Each row is a point on a landscape with many valleys, with its height.
From any point a ball takes the steepest step (drop divided by distance) to one of its 2 nearest points. It stops when none of these is lower. Distance is the straight distance between rows; heights are no part of it.
q_431: [134 135  74 127 138  63 137 162 103  86 139  92 148 164 136 143 169 132
 120 107 138 153 123 111 153 116 176 117  85 143 134 127 171 162 195 127
 122 163  97 122 128 144 115 150 110 143  85  73  83 126 113 113 108]  h=449
q_216: [ 91 173 152 131  95 140 116 141 123 183 100 156 104 115 101  97  93 119
 132 142 103  79  63 118 122 155 108 127 182  93 119 127 113 122  61 137
 146 142 148 129 134  79 173  82 150 107 173 179 117 150 139 153 151]  h=415
q_955: [ 82 134 112  98 148 106 126 144 187 140 128 110 122 125 170 141 143 169
 144 116 189 161 137 113 169 177 115  88 134  99 192  85 146  53 119 104
 132 133 139 134 132 131 144 152  91 132 153 176 145 145 162 165 172]  h=217
q_298: [149 163 128 129 194  88 162 104 146 120 131 116 131 147 136 127 166  83
 128  98 178 187 144 138 158 150 116 122 101 153 170 121 122 101 157  84
  85 130 100 147 171 125  76 156  98 147 174  83 124 160 119 137 150]  h=656
q_88: [151  85 133 128 117 112 105 131 108  44 132 157 157 131 140 132 159 168
 137 124 138 112 141 108 158  79 163 132  77 108 154 118 171 173 150 121
 135 132 115 141  95 143 132 164 138 127  74 135 128  93 144 135 134]  h=250
q_194: [ 68 142 101 128 144  88 146 193 104 110  94 156 118 100 127 116 141 170
 130 110 159 138  99  97 152 138 178 131 132  54 191  67 188 100  69 126
 155 134 147  86 134 109 115 138  99 137 138 104 119 162 208 185 107]  h=218
q_710: [124 152  88 154 106 164  60 106 100  95 111 157 138 110  80 113  98 187
 125 204  97  88  53 141  81  20 125 124 157 140  74 151 129 180 132 166
 144 140 131 129 108 164 101  88 175 160  93 138 146 106 113  42  80]  h=351
q_936: [149 155 130 141 163 134  97  80 120 104 170  59 112 128 152 178 137  93
 147 148 105 133 167 144 165 110  74 101 116 167  90 173  60 115 194 122
  86 149 134 124 167 166 121 128 123 120 107 108 123 149  71  46 140]  h=676
q_824: [148 114  73 155 142  90 121 115 100  70 112 119 141 127 123 143 145 134
 131 126 107 137 159 137 125  52 163 134 119 120 112 148 164 149 181 146
 136 148 129  81 124 177  76 126 136 168  91  63 129 137 112  77  76]  h=730
q_364: [135 119 172 121 104 147 180 141 145 206 131 121 122 132 116 119 121  67
 101  77 130 136 177 121 100 219 126 157 141 154 122 123 100  97 105 113
 123 111 100 136 145  93 154 145  98 117 155 112 131 117 126 174 156]  h=473
q_234: [148 147 106 142 118 115  98 147 101 103  97 193 145 109  74  96 102 166
 114 169 120 115  30 135  81  53 171 139 122 144  95 117 152 193 110 151
 128 140 114 136 108 132 125 125 181 148 121 100 114 111 129 108  72]  h=314
q_662: [112 118 103 152 115  92 172 132  76 149 131  84 116 146 112 132 161  85
  98  87  87 148 177 120 118 150 175 152 144  97 113 139 157 144 148 140
 166 131 101  82 142 119  99 130  97 131  97  82 119 139 121 134 107]  h=515
q_222: [ 93 156 133  98 126 138  85 131 180 151 130 137 121 123 149 141 112 174
 159 157 169 108  70 125 149 151 101  87 156 118 155 107 122  81  88 127
 134 148 159 146 125 125 161 122 134 129 160 199 143 139 138 140 157]  h=203
q_33: [ 96 129  87  80 137 118 157 200 168 150 142 117 148 149 145 138 155 175
 116  91 180 169 125 103 136 193 157  96  93 131 175  69 156  95 132 115
 127 119 122 130 114 127 164 172  87 143 102 103 114 118 151 174 139]  h=276
q_767: [150  50 153 121 102 159 152  91 161 138 138 116 145 117 172 150 110 128
 140 115 121 121 224 156 114 149  90 145 136 139 110 153 122  96 145 136
 132  82 163  94 104 167 145 122 122 134 101 154 167 106 137 133 142]  h=537
q_425: [168  59 156 159 139 118 168 101 107  65 115 140 129 110 145 107 153 113
 132  87 118 142 226 130 144  91 137 157 103  80 155 124 157 132 129  96
 128  97 114 102 116 127  91 140 109 129 111 117 156 117 179 152 144]  h=373
q_851: [ 79 151 145 118  86 121 132 170 113 187 124 125 120 139 117 122 116 119
 114 124 124 100  81  95 137 183 146 126 162 104 110 128 123 133  89 144
 161 145 117 123 123  78 185 117 119 106 136 159 110 138 124 155 150]  h=445
q_350: [147 150 111 116 136 106 118 178 116 110 107 202 154 115  95 114 109 170
 115 149 163 143  40 136 105 101 175 131 101 148 135  81 155 163  95 141
 119 138 126 136 114 124 145 148 164 150 131  83 105 118 146 154  87]  h=274
q_991: [113 217 104 150 172  53 120 104  98 116 121  86  98 152 126 132 157  80
 142 139 129 155  79 137 181 124 123 110 129 117 154 127 134 124 162 122
 106 186 106 140 186 100  76 121 113 122 168 112  75 174 103  98 127]  h=842
q_713: [150 114 178 137 133 118 154  74 100 127 167  77 124 135 156 142 167  59
 122  81 127 145 230 138 171 172  92 150 125 141 129 159  87 133 185  97
 117 109 104 144 166 135 135 158  94  98 102 131 121 128 104 137 199]  h=575
q_638: [129 114 168 117  97 150 142 193 121 164 109 192 138 109  96  91  87 141
  99 129 129 110  85 121  84 147 156 147 130 134 101 107 118 159  71 134
 136 107 123 142 104  91 190 130 154 104 147 128 109 110 136 172 121]  h=431
q_534: [108 158 119  74 131 165 119 178 195 178 144 164 153 143 126 152  97 163
 116 137 196 160  97 121  98 177 125  97 116 186 137  98 105  83 105 150
  99 109 136 158  96 152 185 148 126 145 143 129 130 114 116 148 124]  h=317
q_759: [169 154 131  91 145 144 106 161 157 124 136 208 165 121  96 126 105 160
 118 160 186 163  52 146 101 125 140 126  82 199 139  86 113 143 103 137
  81 116 129 176 107 137 160 160 171 151 135 109 128 101 120 153 105]  h=194
q_225: [144  96  94 118 144 156 159 105 183 147 121 111 135 134 149 145 127 130
 129 121 151 168 185 144 105 136 112 119 135 141 136 136 127  56 130 121
 127 103 155  94 124 165  96 121 116 170 151 100 187 142 133 126 114]  h=592
q_28: [ 95 177 128 129 124 144 104 116 151 180 141  80  98 155 148 146 119 113
 144 145 117 103 105 122 153 168  90 110 182 112 121 133 102  73 115 132
 145 166 138 128 158 106 125  95 122 116 169 183 135 155 109  99 163]  h=896
q_660: [101  92 166 120  71 209  99 120 146 143 102 195 134  90 117  86  58 194
 138 187 131  68  77 118  71  89  85 137 161 143 110 134 125 166  71 157
 130  83 167 174  80 123 178 100 155 121 130 214 143  83 152 151 135]  h=275
q_81: [165 145 119 108 157 120 128 147 156 131 146 136 153 153 117 145 129 106
 117 126 155 169 102 142 110 146 145 123  78 210 118 124 101 134 144 127
  85 132 108 149 124 144 138 152 145 149 129  75 113 113  90 113 102]  h=353
q_547: [124  97 149 149  82 138 162 133 111 179 102 127 103 109 103  97 104  91
 106 107  80 110 164 124 100 153 134 166 169  99 103 138 126 117  90 139
 158 118 123 102 126  86 126 102 127 112 153 142 139 129 135 154 121]  h=457
q_572: [139 139  92 178 151  69 131  84  71  61 110 120 114 126 124 122 164  99
 139 119  97 129 178 127 165  42 139 137 127  77 141 150 168 147 186 120
 133 153 118 108 158 145  47 119 120 151 124  69 114 160 119  93 106]  h=743
q_363: [137  86 170 138  84 177 111 115 112 144 109 153 137  98 109  99  80 141
 124 153  64  68 114 145  62  89 104 157 164 152  58 176 103 194 121 155
 135 101 144 138 101 139 158  99 171  92 116 173 125  96  98 104 108]  h=315
q_675: [140 112 134 117 150  97 160 133 123  94 161  90 143 159 160 135 187 117
 118  77 158 168 179 118 172 162 134 123  84 132 169 117 137 136 188  85
 119 113  84 150 141 128 132 168  85 116  99 118 109 120 126 156 183]  h=41
q_10: [188  95 145 132 161 153 148  73 176 112 115 150 138 114 136 124 120 114
 148 134 142 155 173 158 115 102  90 128 107 152 138 145 108  92 123  96
  93 109 152 127 128 161  91 135 156 156 159 106 184 132 126 121 125]  h=559
q_654: [138  71 172 164  93 128 181 152  93 145  99 148  97  95  92  70 117  94
 103  90  82 116 189 106 106 142 155 176 143  66 129 103 134 129  67 128
 153 101 117  99 124  60 113 122 114  94 134 139 128 116 186 191 117]  h=406
q_123: [126 131 160  97 123 159 150 153 193 201 131 154 134 133 133 133  95 120
 118 107 177 136 148 120 104 206 112 117 128 167 138 105 105  60 101 119
 109 109 126 144 121 128 171 142 113 139 168 123 147 119 134 172 151]  h=390
q_858: [143 176 154 110 150 129  69 108 145 122 144 152 128 134 125 133 118 130
 166 168 138 109  35 136 150 133  97 100 110 165 138 132  96 150 120 118
 101 156 129 178 148 123 151 143 169 112 144 167 121 126 111 119 149]  h=799
q_736: [130 116 120  96 117 125  86 141 143  95 144 140 157 135 137 150 138 177
 139 145 162 124  95 112 158 114 136 110  90 149 148 122 141 154 138 140
 126 131 131 156  96 140 159 157 142 130  92 162 136 108 117 134 134]  h=201
q_454: [113 130  91 139 111 183 111  82 156 149 136  72  98 136 151 155 107 137
 145 165 103  95 157 144 129 108  78 109 199  86 109 158 106  55 125 142
 163 151 170  91 142 146  86  64 136 141 158 157 166 144 121  64 132]  h=572
q_705: [122 152 159 120 103 176 119 142 143 202 120 152 117 125 112 103  74 111
 125 149 104  90  84 130  89 161 101 133 172 152  83 143  92 122  93 138
 120 128 136 152 123 102 170  95 148 112 179 156 120 129 105 128 138]  h=386
q_212: [137  52 121 122 100 168 152 117 158 139 110 139 147 106 139 134  90 159
 122 125 113 125 189 159  65 118 122 144 152 125  96 145 140 106 114 153
 148  80 158  81  76 166 135 104 134 144 120 140 166 104 141 126  97]  h=511
q_224: [119 185 160  78 159 113  71 143 180 116 150 159 142 127 139 150 131 163
 155 147 191 138  38 133 163 169 111  82 102 179 167  95 104 132 118 125
  86 150 130 187 140 134 171 169 143 116 139 188 104 114 114 153 157]  h=779
q_336: [135 191 142 114 178 104 139 138 168 163 125 140 124 142 124 129 134  86
 132 110 172 172  96 140 138 179 131 116 109 168 157 101 107  83 121  99
  96 146 115 143 159 117 118 150 120 139 182  86 118 148 121 139 135]  h=699
q_702: [141  86 196 130  89 156  81  93 107  63 148 170 137 110 135 125 128 152
 154 150 104  51 109 106 133  65 114 146 100 147 122 169 111 234 127 151
 134 116 153 191 110 139 153 151 187  93  61 182 130  79 128 130 149]  h=432
q_233: [ 86  98 104  85  89 154 143 195 161 170 144 137 149 142 147 134 111 181
 111 114 162 131 137  99 112 180 146 110 120 125 136  95 148 101 103 141
 156 100 134 118  82 126 201 141 101 136  98 142 132 108 150 174 132]  h=354
q_266: [162 165 131 163 137 154  99  79  97 124 150  75 100 113 115 152 107  74
 137 159  51 112 146 165 130  91  81 125 153 147  55 175  55 133 172 136
 104 153 144 100 166 153 108  92 157 109 116  89 120 152  76  33 100]  h=692
q_904: [101  90 177 124  70 227 111 109 135 164 119 155 138 101 135 102  55 172
 124 187  95  61  99 137  50  94  66 151 182 176  65 183 112 191 110 173
 114  84 176 173  88 145 171  96 152 103 126 206 128  79 106 129 120]  h=294
q_105: [133 152 125 141 156  61 154 157  79  90 104 159 123 127 121 107 162 118
 119 110 143 138 106 117 165 119 177 145 104  72 180  87 185 151 116 103
 124 144 108 120 144  86  92 153 113 124 145  78  91 149 171 176 120]  h=767
q_171: [117 130 128  90 112 198  99 134 161 173 169 116 153 147 141 171  90 141
 117 166 133 121 119 146  81 150  98 122 136 218  63 161  91 136 139 181
  94  97 144 157  85 170 176 111 130 122 110 153 123  93  68  92 100]  h=208
q_895: [ 97 145 131 128 138 101 106 100 144 124 151  63 114 141 170 148 156 127
 148 123 142 128 150 110 196 144  85  93 134 112 151 145 116  97 175 109
 132 150 116 146 163 122 124 138  99 100 135 190 132 150 108 108 191]  h=875
q_718: [177  95 154 148 151  96 179 163  90  63 128 148 138 137 122 104 160 109
  98  80 132 133 161 118 138 114 188 163  74  78 161  85 185 170 119  91
 114 124  84 128 131  90 103 159 111 123 104  67  95 106 176 186 127]  h=737
q_303: [192 130 149 134 164 124 108  70 142  80 129 154 132 121 132 120 130 112
 162 148 128 135 136 148 154  79  87 125  84 151 144 147 103 139 148  89
  94 132 128 161 147 145 107 143 172 131 143 109 149 133 114 110 144]  h=527
q_294: [109 104  60 124 156 113 161 119 152 118 124  76 120 140 159 147 165 141
 134 103 151 173 183 120 140 130 136 103 128 103 169 124 167  76 164 112
 144 120 141  95 132 162  65 131  81 164 132 103 163 162 146 122 128]  h=618
q_61: [138 138 140 131 118 127  68 109 102  82 159 119 132 131 134 153 135 140
 151 163 109  89  93 123 157  83 113 119 101 167  95 170 100 190 168 150
 118 149 129 161 132 155 149 144 165 110  79 142 111 113  80  82 124]  h=388
q_844: [105 101 138 118  78 152 147 125 126 198 147  81 125 141 147 148 111 103
 118 112  94 102 172 130 107 193 116 145 177 140  72 164 113 109 145 159
 157 115 129  97 116 127 167 106 105 114 110 153 133 119 101 120 140]  h=568
q_773: [126 149  61 149 153 114 131 119 119 117 115 102 116 137 117 147 131 114
 130 150 112 147 111 140 115  85 150 121 139 127 116 144 138 110 146 148
 142 154 141  92 140 152  56  90 137 168 151  69 137 161 108  77  67]  h=716
q_730: [ 75 101 126 115  99 113 142 154 140 152 127 107 116 132 159 128 140 148
 131 104 156 123 155  91 166 183 131 117 142  76 164 108 150  87 106 119
 165 130 126 115 120  99 156 136  77 115 129 183 143 131 180 170 169]  h=282
q_778: [129 200 147  96 174  93 107 162 152 127 121 181 140 115 120 138 123 140
 143 130 184 155  38 147 147 164 144 101 108 158 165  79 122 114  95 116
  93 154 130 151 147 129 162 160 138 136 163 117  95 134 138 161 128]  h=745
q_441: [ 75 145  75 118 163 106 136 154 148 123 101 128 110 113 145 139 142 167
 142 127 175 156 112 111 146 137 153 110 142  78 191  83 174  69 102 124
 156 138 166  96 134 134  87 121 104 156 167 117 151 175 178 150 117]  h=143
q_43: [116 131  94  84 118 167 124 175 167 174 157 130 159 159 122 162 114 156
 104 136 156 155 104 128  86 172 141 110 111 204  98 125 111 120 139 167
 111  99 123 142  80 157 183 128 122 144 107 120 120  97  88 113 100]  h=258
q_920: [ 85 130  80 105 113 154 121 182 145 156 117 153 146 128 115 127  95 191
 111 146 157 142  80 115  93 129 157 111 147 129 115 111 144 109  89 159
 157 120 142 113  86 140 167 112 123 148 135 126 132 135 137 137 102]  h=378
q_346: [103  82 162 143  80 121 151 166  97 139 127 131 113 120 131 100 135 120
 117  95 119 103 162  84 149 167 163 153 135  63 144 106 150 127  79 123
 164 118 111 103 107  66 152 132  93  98 115 161 127 115 190 192 151]  h=342
q_302: [147  72 166 155 107 121 126  83  98  86 125 120 118 110 151 127 144 106
 147 108  89 104 217 128 159  92 118 149 128  83 123 159 127 143 153 124
 147 114 135 104 128 138 122 127 125 105  93 152 148 126 141 120 162]  h=324
q_878: [126 100 148 139 102 150 136 171 118 147  66 204 125  84  67  62  81 164
  97 145 103  97  84 126  54  85 153 150 153 109 100 114 125 166  63 138
 146 102 133 126 100 104 156 111 165 114 156 136 112 112 156 150  94]  h=463
q_6: [128 116  73 122 159 105 123 108 151  88 142  72 137 140 160 159 162 152
 143 124 147 169 167 124 168 105 120  92 105 140 149 140 139 102 194 123
 117 143 129 118 134 172 105 140 105 150 113 119 137 147 104  87 138]  h=637
q_474: [175 126  94 125 155  96 136 136 126  88 150 101 155 159 130 164 154 105
 121 121 137 170 135 149 129 120 149 124  67 200 105 141 122 154 193 133
  92 133 108 126 126 169 131 152 134 153  82  59  97 117  86  94  94]  h=408
q_783: [103 132  99 162  93 165 116  90 117 140  99 106  93 113 102 116 112 127
 134 154  58  75 150 140 107  87 108 140 210  60  99 166 125 105 111 149
 183 144 160  78 128 123  81  51 150 132 146 150 157 143 120  73 102]  h=582
q_196: [130 169 134 154 152  81 142 102  92 121  87 157  92 117 109  91 151  92
 137 120 110 134 119 129 159 114 138 149 130  66 174 110 156 124  98 102
 127 140 134 126 157  73  74 118 136 122 175 114 125 164 163 163 125]  h=776
q_576: [141 109  86  87 160 108 176 178 154  99 155  95 168 168 151 138 187 156
 113  72 171 182 161 118 141 169 155 102  61 150 178  82 164 128 176  91
  99 108 100 141 117 144 133 174  86 147  69  79 102 105 136 169 138]  h=166
q_737: [172 117 173 107 152 131 157 136 161 124 159 131 156 158 146 131 156  93
 115  86 168 160 166 131 137 187 127 128  75 172 159 119 109 120 147  79
  97 108  98 162 133 125 145 170 113 130 122  97 121 101 115 167 163]  h=83
q_160: [140  95 192 157  95 122  86  96  98  71 119 172 122 112 123  96 137 129
 166 136  90  49 113  97 163  82 129 137 106  84 137 151 129 206 113 119
 149 131 134 165 119 101 141 132 166  87  94 188 128  99 157 141 165]  h=453
q_333: [135  82 165 135  95 117 100 118  91  68 150 127 142 122 156 143 152 138
 142 112 101  85 167 112 159  95 144 141 108 109 115 156 135 184 165 137
 148 122 128 130 108 149 151 145 142 106  62 149 126  98 120 115 152]  h=290
q_905: [106 175 148 118 143  79 143 147 119 154 136 101 120 153 135 125 172  99
 117  86 160 156 114 112 172 201 144 128 124 115 170 102 130 119 135 103
 130 149  88 145 165  81 137 167  85  98 140 130  97 139 132 163 177]  h=543
q_71: [130 230  97 142 194  94  94 109 138 122 122 110  96 141 119 143 125  97
 155 161 131 144  30 161 145 117 111  87 131 143 141 111 111  97 120 119
  94 192 139 142 175 125  83  96 153 147 189 120  99 170 120  78 105]  h=826
q_210: [112 121 170 111  88 174  61  96 109  94 177 143 140 116 137 151 119 165
 149 178 114  64  75 115 125  68  83 134 123 186  93 185  91 231 140 185
 120 118 163 201 118 153 156 144 175  96  57 184 127  92  93 101 125]  h=411
q_883: [128 157  83 157 138 140 104  90 112 118 140  70 103 132 124 158 125 107
 133 159  77 122 139 148 136  84 110 113 165 115  88 165 101 103 161 144
 144 166 140  84 157 155  78  75 141 140 134  99 135 158  93  34  93]  h=704
q_262: [132  91 120 125 118 163 117  72 174 126 143  87 122 128 176 166 120 148
 156 152 129 114 199 147 147 111  70 109 155 112 131 160 117  65 155 126
 139 118 170 109 120 174 117 109 119 143 129 167 181 133 126  92 149]  h=560
q_388: [158 210 109 134 181 123  59  88 148  98 139 135 117 127 121 142 114 132
 173 191 136 133  29 162 149  91  81  85 108 163 144 119  99 125 132 112
  81 183 134 167 166 144 102 123 175 139 162 155 117 143 117  71 124]  h=813
q_283: [101 144 100 125 188  74 146 130 131  78  97 139 120 118 150 123 168 157
 147 110 183 167 121 125 176 124 138 113 119  78 216  76 189  90 122  92
 115 132 142 119 147 121  70 143  88 144 173 117 129 175 179 164 137]  h=213
q_907: [108 169  82 155 118 134  84 132 104 122  86 163 124 111  69  95  95 157
 127 181  92  92  39 143  80  54 150 126 174 107  92 137 137 161  98 151
 158 151 139 110 115 127 102  74 175 152 146 122 128 135 130  83  73]  h=336
q_219: [ 92  99 108 118 106 149 148 212 118 138 102 190 154 100  98  95  87 203
  93 129 147 127 103 103  77 112 185 136 130  99 122  82 159 136  66 152
 158 101 135 101  81 124 171 126 128 140 114 102 123 119 176 169  89]  h=343
q_996: [148 183 100 106 171 133 111 153 159 145 130 165 140 139 101 142  95 131
 118 166 171 175  39 151  93 132 138 105  96 209 120 100 100 112 107 142
  79 144 127 154 125 149 130 130 155 167 159  83 120 132 112 103  80]  h=281
q_974: [125 118 111 132 113  90 134 161  95 117 130 119 137 146 118 131 152 123
 113 112 112 126 121 109 133 124 182 136 113 109 120 127 159 161 145 133
 152 146  99 107 116 113 132 134 126 129  98 101 112 125 126 132 110]  h=480
q_374: [ 88 188 153 136 122  93 100 100 109 151 130  80  94 141 139 127 156  95
 148 130 113 103  97 112 197 162 101 109 163  83 150 139 120 118 128 111
 140 171 116 145 173  72 132 126 112  87 145 203 108 165 115 127 190]  h=886
q_602: [157 109 124 128 168 102 135 119 137  77 116 157 141 124 144 125 151 142
 143 119 166 157 144 125 161 101 132 124  88 109 187 104 163 115 127  87
 109 126 127 132 124 127  90 154 123 144 150 110 148 139 158 149 138]  h=287
q_934: [151  86 156 157 151 118 187 121 108 114 105 147 108 104 120  87 147  94
 126  91 134 158 195 120 130 129 144 166 108  79 169  91 154 108  84  89
 122  97 120 114 136  90  74 141  99 126 158  96 153 139 193 189 126]  h=400
q_700: [120  64 176 113  78 185 149 175 132 164 108 173 145  99 115  95  69 158
  95 134 116  96 131 127  45 131 135 158 148 156  80 131 123 163  91 158
 131  76 141 140  74 119 195 119 137 105 129 166 113  78 121 171 118]  h=389
q_596: [154  91 172 119 102 167 127 122 145 153 126 156 137 115 129 115  93 124
 127 138 107  99 130 142  90 134 107 147 128 165  93 147 103 144 111 134
 122 104 137 152 108 126 164 125 157 108 140 148 146  98 108 137 129]  h=348
q_747: [ 96 134 100 149  85 150 169 124 105 206 106  89  88 125 100 114 106  81
  92 114  76 128 169 133  85 168 132 160 212  89  97 144 116  94 100 162
 174 126 131  80 143  99  90  79 109 130 156 124 141 157 111 132  96]  h=492
q_899: [156  65 128 133 127 121 192 165 114 125 129 130 138 126 114 116 141 117
  91  72 106 147 186 130  81 139 185 166 109 111 116 102 165 142 116 121
 139  94 110  80 111 128 116 138 116 136  94  71 135 108 152 166 100]  h=659
q_790: [137 140  64 128 140 171  99 129 130 130 132 115 140 135 111 159  90 151
 108 185 111 148  87 163  72  81 137 115 144 178  62 157 105 132 142 174
 120 132 138 103 100 181 104  81 148 166 126 104 135 123  94  41  59]  h=109
q_218: [117 169 126 132 116 181 102 109 137 180 155  79 103 148 135 154 102  99
 135 162  90  97 106 134 120 148  81 113 177 150  71 160  77 103 131 143
 127 156 133 125 146 126 133  79 135 112 154 154 128 141  85  61 128]  h=903
q_269: [106 106 116 134 120 108 153 207  96 106 110 161 139 117 113 102 134 163
 105  97 136 119 118  86 119 126 204 146 109  64 157  72 184 145  83 129
 156 123 116  91 106  97 136 145 110 130 101  83 110 121 194 182  97]  h=289
q_569: [159 124 161 141 155 122 174  78 126 145 141 106 122 137 140 121 154  61
 121  87 136 167 206 136 155 162  94 147 121 138 147 145 107 102 147  80
 111 115 105 144 164 120  98 148  98 131 155 112 148 141 127 145 173]  h=611
q_255: [ 91 164 104 136 123  86 153 122  93 172 131  75 104 152 119 132 165  83
 109 100 123 157 139 116 160 174 151 140 146 101 140 128 136 117 138 127
 161 153 100 121 159  91 107 137  85 119 135 116 114 160 120 140 139]  h=553
q_668: [134 136 120 119 161 118 121 100 162 115 174  57 135 154 165 173 163 106
 136 112 149 161 186 132 165 156  88  99  98 185 126 157  83 102 207 112
  97 126 121 143 153 172 134 154 101 120  97 124 122 132  74  87 166]  h=657
q_969: [133  89 187 126  87 140 162 110 122 176 157  91 120 136 162 135 131  68
 118  87 115 109 204 127 135 214 104 164 143 148 110 153  99 123 145 125
 139 109 116 137 143 114 162 144  96  97 113 158 131 107 117 162 181]  h=534
q_313: [122 172 100 144 114 143  35 103  91  83 152 123 131 121 105 145 116 165
 147 214 108  85  32 129 132  40 104 101 127 163  84 159 105 188 157 167
 121 169 130 152 134 160 122 109 171 135  77 157 121 121  99  39  98]  h=366
q_339: [121  59 131 142  91 156 147 149 132 137  78 171 127  87 101  94  88 169
 107 129  95 101 154 131  50  89 148 153 169  97  96 132 145 134  85 146
 165  91 138  86  77 132 131  95 138 132 132 141 144 103 154 135  84]  h=487
q_37: [100 127 149 107  92 174  91 122 166 148 112 185 132 107 138 112  75 182
 160 173 152  82  67 119 120 131  89 109 157 119 142 111 123 113  59 137
 136 116 174 158 105 120 181 111 152 128 151 208 150 118 162 157 154]  h=243
q_595: [151  83 121 110 112 130 162 155 122 144 149 114 155 145 132 144 136 122
  96  90 101 143 168 145  84 156 165 147 111 160  79 134 138 156 153 147
 140  94 115  88 100 151 166 132 129 129  69  95 118  99 104 129 111]  h=620
q_72: [178  91 174 124 156 136 193 159 141 121 133 148 145 124 129 102 147  97
 100  77 164 164 181 130 114 171 149 157  84 126 162  85 130 116 100  75
 104  96 106 136 128 101 126 164 109 135 138  74 135 109 166 202 143]  h=266
q_568: [121 109 113 125 110 131 154 124 113 175 155  68 132 150 141 161 130  91
 112  94  88 145 178 156  95 178 136 143 149 159  62 164 111 132 174 160
 143 106 121  75 129 162 145 113 109 123  78 106 122 125  87  92 120]  h=591
q_403: [109 109 119  90 121 138 104 129 187 126 148 116 142 139 164 161 135 169
 145 142 174 135 136 114 159 142 101  92 110 137 158 122 135  89 140 125
 130 124 143 148 104 146 151 146 121 128 121 184 158 116 124 136 150]  h=151
q_135: [121 161 120 152 145 108 115  66 102 119 139  73  94 131 141 130 156  97
 147 131 103 129 172 125 195 105  76 115 154  82 144 157 114 102 164 103
 135 155 120 131 179 115  85 114 108 110 153 155 135 173 112  90 173]  h=866
q_806: [153 113 124 118 121 168 116 122 131 147 138 121 148 123 119 151  94 127
 113 152  96 135 127 168  71 115 121 140 137 194  50 165  94 147 148 168
 108 105 138 112 102 175 149 106 156 123 109 116 128 112  77  74  87]  h=160
q_723: [ 96 189 157 108 126 107 122 159 131 188 139 114 119 154 125 135 136  89
 123 110 144 124  73 113 148 210 142 120 135 146 128 116 102 120 114 128
 135 157 101 145 150  79 175 144 109 103 148 142  93 134 107 142 160]  h=489
q_825: [140 147 119 171 163  74 151  69  70  72 101 138 103 124 121  96 169  92
 136 109 115 138 168 122 181  66 119 143 126  59 180 128 167 131 154 101
 119 133 114 128 162 106  38 122 113 128 162 105 125 171 153 134 136]  h=757
q_943: [184 121 150 171 139 110 112  66 107  82  89 163 109 103 101  85 131 102
 156 137  72 107 141 142 137  58 112 144 109  93 140 148 129 163 129  95
 120 135 128 139 148 116  92 119 180 121 147 115 142 132 143 113 127]  h=497
q_204: [145 130 146 158 121 110  81  92 108  72  82 187 118 107  99  91 127 148
 172 154  99  81  86 121 146  65 133 128 117  75 155 130 148 174 100 102
 139 144 135 141 123 107 118 123 175 123 128 160 137 122 173 124 136]  h=474
q_136: [103 184  90 163 148  73 131  84  70 114 143  48  96 147 129 141 169  79
 126 119 106 152 158 126 194 106 117 122 149  96 137 151 128 121 193 127
 134 169 100 126 184 115  68 118  89 121 134 108 104 182  97  83 135]  h=856
q_564: [147  99 112 156 151 100 221 147  76 116 132 106 123 142 113 113 176  89
  86  64 125 164 191 121 108 139 187 168  97  93 151  87 187 151 135 104
 129 103  94 100 152 115  68 154  83 141 102  36 112 130 161 180 106]  h=700

Where does a ball stop that starts at each point below?
q_568 -> q_790
q_28 -> q_790
q_196 -> q_759
q_388 -> q_790
q_702 -> q_759
q_262 -> q_403
q_713 -> q_790
q_905 -> q_403
q_936 -> q_759
q_255 -> q_759
